Each row is a point on a tangle of strands that fork, close into loops and nearly touch. The rows are in no order.
In the rows, 128 means zero.
Points whose rows are less than 118 apart are linked; no others are. Some points are linked to none.
Dufo: [ 97 131 129  54 138 163 180 184 147  76 141 156 123  78  45 107 132 134
 134  94 156 168 188 137 157 171]
tis: [121 146 109 145 124 126 169 101  74 126 142 139 122 110 119  83 162 121
 159 106 135  84 159  97 168 154]
tana: [132 125 152 159 135 129 115  87 112  92 121 141 120 109 115 166  96  70
 132 104  69 107 159 157 143  94]
Lesip: [132 119 103  49  96 189 187 135 122  80 117 192 139  60 149 130 146 173
 129 127 166 153 105 177 138 189]
Vives: [129 167 168 128 117  88  90 127 153  89  68 171 150 170 136 186 143 108
 135 134  81 135 142 138 108 117]
pib: [ 98  70 151 124 121 143 131 113 168 186 185  78 112 127 196 113 151 151
  90 107 113 146 110 166 102 149]
Pesir: [111 109 111  54 120 159 179 163 102  78 136 142 117  90 113  74 159 149
  91  88 150 165 103 145 132 142]
ral: [132 123 127 186 103 156 129 180 114 152 122 125 124 180  96 100 148 162
 101 157 169 170  70 143 103 126]
Gogup: [131 117  99 122 126 120 163 101  86 149 187 110  99 113 141  68 168 114
 145 123 120  84 119 106 178 171]
viraz: [112 161 110  75 133 125 118 166 142 108 110 109 139 160 125 116 126 138
 142  88 147 130  93  99 153 125]
Lopo: [144 142 127 205 126 100 147 113 130 130  82 162 124 186 134 171 119 128
 149 162 110 124 132 140  96 107]
mafiz: [117 105  78  94 118 160 133 110  88 121 140  87 134  92 167  78 172 129
  79 101 121 142 150 127 128 156]
tel: [ 70 149 116  73 119 168 141 144 143 126  88 135 128 120  51  91 159 149
 111 119 110  93 217 102 128 144]
gidu: [120  83 162 163 119 138 128  86 127  98 131 130 132 136 118 138  83  95
 117 125 112 133 134 171 119  76]
puf: [ 92 113  85 151 178 159 153 148  85 137 119 150 170  93  74  78 176  87
 105 155 138 104 187  80 138 188]
ruz: [120 110 147 166 160 121 132 115 116 172 143 128 143 173 196 148 165 104
 145 142 119  89 127 131 123 135]
guk: [143 127 146 123 118 116 137  88  82 143 126 134 134 110 150 147 141  88
 183 129  57 102 110 115 196 147]
Zinil: [ 76 151 116 106 110 153 157 109 122 106 108 114 163  94  87  94 175 141
 102 110 127 111 217 111 139 160]
nus: [130 133  90 100 176  87 162 133 155 116 153 137 151 111 158 124 164 160
 165 148 162  51 137 100 116  87]
mide: [146 153 190 109 127 104  68 146 178 100  93 114 167 152 129 184  97  73
 104 133 133 143  83 144 166 151]
Zive: [137  56 145 198 113 142 154 124 131 161 167 126 127 178 118 113 113 134
  93 152 137 155  94 181 105  96]
zab: [131  85 176 185 107 149 120 161 132 123 146 130 115 188  80 116  76 121
 108 144 127 185  93 171 115  91]
vire: [127  87  60 113 116 149 166 101  73 117 165 121 121  85 161  76 175 146
  85 123 135 115 136 136 101 140]
tif: [129  58 123 176 137 147 166 110  93 130 157 118 139 138 134 101 119 137
  81 124  99 164 111 170  94 105]
ratol: [127 117 109 151 143 113 139 117 105 153 123 109 123 159 184 136 170 167
 134 152 148  99 126 123 100 101]
vemon: [115 165 133 130 120 126  84  93 109 102 130 144 152  96 112 148  97  96
 128 104  47 117 155 108 151 128]
pom: [140 160 141 101 129 108  74 156 160  73 113 130 143 163 123 148 106 106
 127 117 125 133  92 105 158 139]
Tiko: [109 120 125 150 107 149 138 137  82 133 108 110 116 163 154 145 160 170
 110 117 129 130 131 132 107 105]
bapa: [137 153  71 114 136 140 119 114  75 167 120 101 129  75 157 131 143 181
 138 104 130 121 140  67 127 134]
zon: [124 124 103  70 124  92 154 136 186 107 152 115 147 111 116 126 146 176
 170 149 191  85 116 125 133 104]
lutod: [133 102  76  95 139 143 155 109  84 136 176 118 115  42 160 100 176 163
 125 135 167  85 142 109 119 142]
lor: [122 164  94 126 120 140 118 100  86 172  82 110 127 105 163 170 128 154
 152 105  81 121 139  86 122 135]
Vuse: [149 119 139 172  88 150 127 180 120 185 158 144 109 163 134 101 172 168
  86 179 188 154  81 147  88 139]
rozog: [161 114 128 135 112 114 111  63 142 118 116 112 154  74 133 165  74  85
 141 116 101 128  96 142 173 113]
sofig: [165 157 167 115 104 165 143 139 144 176 162 109 114 142 135 154  84 135
 143 108 187 170  94 176 139 182]
Felut: [108 131 220 105 112 121 121 139 154 144 124 105 119 167 121 137 108  57
 130 159 167 127 113 183 139 116]
Sis: [136 113 131 121 107 146  98  83 136 138 116 109 147  82 100 141  52  96
 107  89  81 152 114 149 146 101]
totep: [118  77 134 173 136 150  90 179 130 112 150 157 107 156  45 146  74 135
 125 145 102 185 104 129 111 112]
pigod: [ 86 110 112  84 152 145 125 167 103  86 144  99 114 133 109 100 123 121
 116 100 103 157 156  98 121 138]
bag: [130 167 133 134 111 117  82 103 122 135 110 153 176 109 108 142  85 100
  92 109  69 114 170  71 178 157]
Voge: [131  99 123  97 126 156 114 150 142 154 145  83 138 149 153 116 120 156
  96  94 138 155  70 124 151 167]
biso: [140 188 157 129 110  87 112 131 150  93  59 142  99 184 150 191 138 130
 159 155 115 152 130 110 121 118]
Lim: [137 181 185 110  91  91 109 108 141 163  80  94  90 137 132 171 102 105
 161 170 169 165 130 147 125 114]
vot: [146 188 104 120  86 112  83  98 173 114 135 185 122 109  63 107  87 155
  97  97 113 116 151  65 164 116]
lavab: [161 127  65 199 127  91 136 125 153 121 119 141 132 183 109 120 126 146
 132 153 174 121  97 128  94  84]
leri: [148 135 115  80 142 121 151 164 156 102 117 125  99 124 137 138 147 197
 176 146 196  99 103 135 100  88]
Pake: [150 153 114 154 196 110 127 149 171 108 163 125 105 107 179 106 167 159
 156 151 155  71 143 120  93  89]
Bipam: [139  95 142 110 131  97 146 109  94 146 169 121 127 134 146  90 160  86
 168 130  83  89 117  98 200 166]
kiz: [130 139 120 129 119 142 135  78  85 157 107 108 140  84 162 153 117 112
 164 105  76 117 125 109 160 145]
Dife: [123 113 116 195 160 136 106 149 115 124 130 153 195 173 114 137 116  88
 130 155  95 123 103 107 120 127]
Pumop: [110 139  87 107 114 147 147  95  99 117 125  96 158  56 127  75 189 146
 105 104 157 120 186 105 154 170]
boges: [150 128 131 193 131 114 135  91 100 119 100 172 124 140 139 171 119  85
 156 132  77 109 138 149 134 105]
Gon: [ 93 172  83  54 108 169 121 140 128 130  86 131 120 109  86  70 146 151
 111  91  88 130 182  92 116 141]
rok: [111  96 189 117 127 154 111 165 130  99 136 127  78 149  91 152  73 112
 147 104 105 172 127 178 132 113]
nit: [118 142 150 211 103 124 120 130 135 160  75 135 136 181 101 155 113 113
 124 167 107 143 144 147 104 106]
Mel: [133  89 170 189 124 127 146  89 131 149 125 114 128 161 123 133 103  88
 107 149 142 138 122 198 113  92]
Ribe: [155 130  76 102 147 147 119 128 100 155 132  90 135  48 164 113 152 196
 117 135 167 104 129  85 117 117]
doluf: [ 97 144 110 159 151 132 152 142  62 131 107 159 143 116  91  73 158 103
 134 121  99  93 182  73 154 174]
nilo: [109 133 112  52 134 185 176 191 122  68 126 133 137  70  75  85 144 139
 107  91 149 159 147 150 140 181]
Getag: [102 132 112 120 171  98 112 134 153 171 176 117 136 105 192 129 180 135
 164 108 124  82 121 102 122 149]
lurub: [125 111 128 114  98 143 101 111 128  98 143  97 127 123 102 108  74 134
 110  83  84 174 109 112 148 115]
Vik: [127 140 179 124 155 113  87 127 107  97  92 160 183  97 127 193 137  47
 117 125  76 109 140 137 119 128]
rup: [131 158 196 118  85 130 130 127 144 125  99 106  96 148 114 134 105  91
 145 147 171 162 123 180 142 114]
kam: [166 184 185 117 134  95 114 126 162 162  80  90 132 128 155 171 108 132
 153 186 156 145 139 108 110 130]
Soko: [146 141 110 129 123  97 110  85 146  97 183 131 157 119 128 120 108 101
 144 114 129 104 101  87 165 140]
ras: [121 166 200 133 135 100  76 136 129  87  50 166 153 130 129 193 138  66
 115 124 101 124 144 151 113 118]
guko: [136 152 122 132 138 109 160 171 144 113 107 132  94 186 138 143 167 172
 162 146 198 122 112 143 106  94]
gifer: [150 172 125 121 118  86 125 141 156  82  94 130  67 186 144 149 135 158
 170 129 162 147 123 123 103 104]
vesap: [188 131 163 144 181  92  95  92 187 166 124 118 132  77 178 179 107 105
 160 169 124 116 118 121 125 164]
gutos: [141 140 130 153 172 116 125 158 139 156 154 113 112 160 189 134 169 169
 132 176 174  92 141 126  75  93]
Rorub: [145  78  77 124 136 102 177 123 127 129 174 139 119 117 129 109 153 173
 119 138 194 102 121 140  98  71]
rigis: [144 142 120 146 196  84 117 123 187 150 171 114 118  93 196 116 153 146
 168 140 123  96 127 104 105 122]
rap: [101 157 114  56 148 156 131 176 142  82 156 182 102  93  38 105  89 131
 146  88 130 146 155 111 138 152]
lafu: [133  92 105 104 112 142 119 127 117 144 107  90 149 136 137 113  71 134
  88  99 112 155 103 100 154 145]
veze: [115 109 124 148 125 152 136 163 104 136 115 116 118 201 134 103 144 143
  91 128 162 145 108 151 106 119]
gobiv: [110 148  88 105 106 162 132 109 100 142 117 116 115 113 110  93 148 154
 104  87  61 125 176 100 110 132]
dinet: [108 111 136 152 160  98 126 134 143 175 163 147 135 135 207 138 166 105
 176 108  92  85 129 133 133 162]
bobi: [137 122  98 126 108 111 115 110 120 151 109 132 164 123 142 139  54 115
  81 102 104 121 157  80 178 142]
padi: [152 175 167 133  93 159 126 143 132 132 125 125  95 160 124 155  85 125
 152 101 161 181 102 165 138 145]
favuv: [153  99  59 174 128 114 157 119 132 146 136 149 153 143 114 110 142 169
 134 141 186 110  92 142  91  69]
Nikel: [100 141 115  88 140 140 108 189 125  70 138 179  91 141  47 102  87 128
 140  85 107 138 148 122 126 109]
suni: [161 161 197 121 158  89 118  85 184 175 102 104 126 105 168 174 132  93
 164 188 141 123 152 131  93 142]
Teb: [112 130 209 118 129 104  89 107 193 138 123 109 141 144 153 163 118  71
 118 144 131 125 103 157 146 124]
Sab: [157 136  92 212 147  83 144  97 149 123 116 154 127 178 144 157 121 128
 158 169 148 122 108 108  96 119]
tak: [119 116 148 212  96 147 130 111 116 185  99 116 140 141 101 136 104  92
 114 176 138 145 123 175 103  99]
Bovo: [104 122 110  95 138 116  97 170 130  78 166 186  77 158  34 134  99 128
 115 143  91 128 163 102 132 110]
Bilo: [180 128 137 142 157 103 122  63 153 141 108 121 123  73 160 178 106  97
 162 154 121 118 104 140 152 145]
bil: [107  99 168  95 115 159 117 148 146 154 165  79 119 148 176 106 127 128
 105 106 124 145  96 161 130 166]
Fet: [119  88 129 118 100 138 149  99 103 102 162 100 129 123 145 104 127 145
  92  87 104 183 111 143 124 108]
Ranu: [127 113 125 167 133 123 113 176 127 191 150 141 106 147 161 111 174 176
 109 205 186 106 126 144  63 127]
tus: [131 100  99  53 102 142 177 140 127 123 153 140 144  82 122  80 141 169
 101  97 172 152  85 143 158 141]
par: [110  77 125 143 134 117  91 160 126  91 154 170 105 158  47 155  65 129
 115 148  73 144 142 119 124  98]

A tip is a point with one link. Name the tips that can be reached along the links from each point below, in the order of the rows.
tak: pib, viraz, sofig, Rorub, tus
Vuse: Vik
tis: puf, gobiv

A fork is a point with three links, a tip a point with one. Leave the first point through the second and follow the links. Name the first fork or tip that comes.
lor, bapa: gobiv
Vives, biso: Pake
zon, leri: Vik
Ribe, bapa: puf
tus, Pesir: Zive

Name the points in between on the shortest way along the links from the first point to the second, in order.
zab, suni: Zive, tif, Fet, lurub, Sis, rozog, Bilo, vesap
rap, Rorub: Nikel, Bovo, par, totep, zab, Zive, Mel, tak, nit, Lopo, Sab, lavab, favuv
Fet, viraz: lurub, Sis, rozog, Bilo, vesap, suni, kam, Lim, rup, Felut, Teb, mide, pom
Gon, Bipam: tel, Zinil, Pumop, mafiz, vire, lutod, Ribe, bapa, lor, kiz, guk
Vives, veze: biso, gifer, guko, leri, zon, nus, Pake, gutos, ratol, Tiko
